Points, in no order, along strands that fork and pass close to each other.
(in the rows, 128 means zero)
Points whose rows are less than 40.3 apart are linked; no others are.
j_372: [108 133 133 167 145 131  93 122]
j_3: [123 128 124 110 113 132 147 140]
j_930: [ 71 117 140 207 146  92  77 138]
j_625: [160 123 173 187  86 123 131  93]
j_355: [ 62 118 117 172 158 111  79 154]
j_564: [138 135 122  74  99 129 182 138]
j_544: [145 148 120  98 139 151 134 115]
j_611: [105 165 128 154 166 133  85  99]
j_449: [106 151 115 112 145 137 122 127]
j_817: [ 75 120 129 164 130 109 107 149]
j_521: [ 82 134 111 133 156 128 104 146]
j_123: [114 148 133 119 115 128 148 124]
j_609: [162 123 101 102 172 160 101 127]
j_738: [ 72 144 131 161 145 106 102 132]
j_884: [112  92 108  91 117 108 154 186]
j_55: [204 126 137 111 114 169 145  84]
j_180: [ 96 170 117  81 130 128 157 125]
j_410: [207  71 115 106 128 142 124 143]
j_785: [150 144 139  95  95 142 173 108]
j_985: [ 97 141 111 122 156 135 110 136]
j_488: [ 97 146 153 183 130  97 108 111]
j_212: [ 96 173 168 137  80  84 181 102]
j_699: [104 182 145 101  91 111 182 103]
j_258: [181 106  96  95 173 151  99 136]
j_681: [ 64 120 126 190 153 102  77 142]
j_450: [175 131 162 169 104 148 124  78]
j_751: [ 81 166 154 141  94  88 163 118]
j_608: [ 81 158 151 152 104  90 147 120]
j_302: [139 108 103  69 125 119 157 165]
j_566: [187  94 113  96 131 142 134 141]
j_659: [198 122 127 108 128 168 130  97]
j_426: [ 77  94 138 198 125 104  92 160]
j_698: [188  80 137 136 103 149 137 134]
j_962: [174 108 135 125 106 150 145 120]
j_493: [143 147 109  81 147 149 139 123]
j_51: [ 58 145 153 174 112  68 133 134]
j_319: [144 106 118 131 144 147 111 138]
j_264: [133 139 138 156 141 142 102 105]
j_589: [177 120 142 116  92 150 158 106]
j_560: [102  80 138 206 131 119  80 158]
j_631: [175 128 137  99  94 149 170 105]
j_549: [189 125 153 153 106 163 128  80]
j_827: [104 172 131  89 108 124 172 118]
j_928: [172  87 105  99 145 136 118 155]
j_729: [150  97 108 109 144 138 120 156]
j_284: [ 86  66 110 139 128 109 117 203]
j_476: [136 119 125  92 100 129 169 145]
j_14: [107 177 157 121  82 105 180  99]
j_89: [118 166 117 137 178 151  83  98]
j_412: [206 101 104  98 161 160 103 121]
j_939: [168 130 169 179  93 134 130  80]
j_649: [ 68 157 160 170 106  65 147 122]
j_192: [ 66 132 108 147 164 122  87 149]
j_83: [118 157 108 118 176 152  94 112]
j_786: [ 98 160 119 103 135 130 139 126]
j_186: [ 71 148 142 177 142  92 102 122]
j_555: [ 97 161 157 166 118  91 131 104]
j_277: [145 139 104  66 141 140 148 134]
j_313: [147 151 127 117 138 152 124 101]
j_604: [164 126  97  49 138 128 155 144]
j_983: [134  96 107  85 127 117 147 173]
j_364: [148 145 135 141 138 154 110  98]
j_72: [103 137 142 180 142 117  91 117]
j_5: [201 107 117 107 150 167 112 111]
j_789: [147 150 128  69  99 136 187 120]
j_612: [137 143 106 107 169 156 105 121]
j_760: [200  71 128 129 115 150 126 135]
j_833: [ 87  88 115 138 131 115 119 183]
j_235: [106  81 104 101 124 105 140 195]
j_617: [ 76 108 146 198 123  91  97 150]
j_97: [198 133 149 132 103 165 142  76]
j_846: [ 81 105 123 158 132 115 109 163]
j_153: [157 120 100  45 125 118 167 154]

Follow the links from the first point to the second, and from the first to the third. Name the last point that the two ways share.
j_3 / j_14 / j_192 | j_786
j_649 / j_372 / j_846 | j_488
j_51 / j_264 / j_212 | j_608
j_738 / j_51 / j_212 | j_608

A fork is a point with three links. Follow the links from the first point to the second and name the forks in between, in order.
j_564 / j_180 | j_786
j_833 / j_555 | j_488
j_555 / j_827 | j_608
j_212 / j_372 | j_608, j_488
j_186 / j_14 | j_488, j_608

A fork is a point with three links, a tip a point with one. Leave the first point through the second and follow the links. Name the first fork or tip that comes.
j_789 / j_564 | j_786
j_355 / j_681 | j_560
j_493 / j_544 | j_488
j_699 / j_14 | j_608
j_412 / j_258 | j_611
j_962 / j_698 | j_319
j_186 / j_738 | j_284
j_659 / j_55 | j_625

Name the points in between on the shortest way along the links from the first point to the second, in order.
j_612 / j_659 | j_609, j_258, j_412, j_5
j_372 / j_313 | j_264, j_364
j_564 / j_521 | j_476, j_3, j_123, j_786, j_449, j_985
j_939 / j_55 | j_450, j_549, j_97
j_51 / j_555 | j_649, j_608
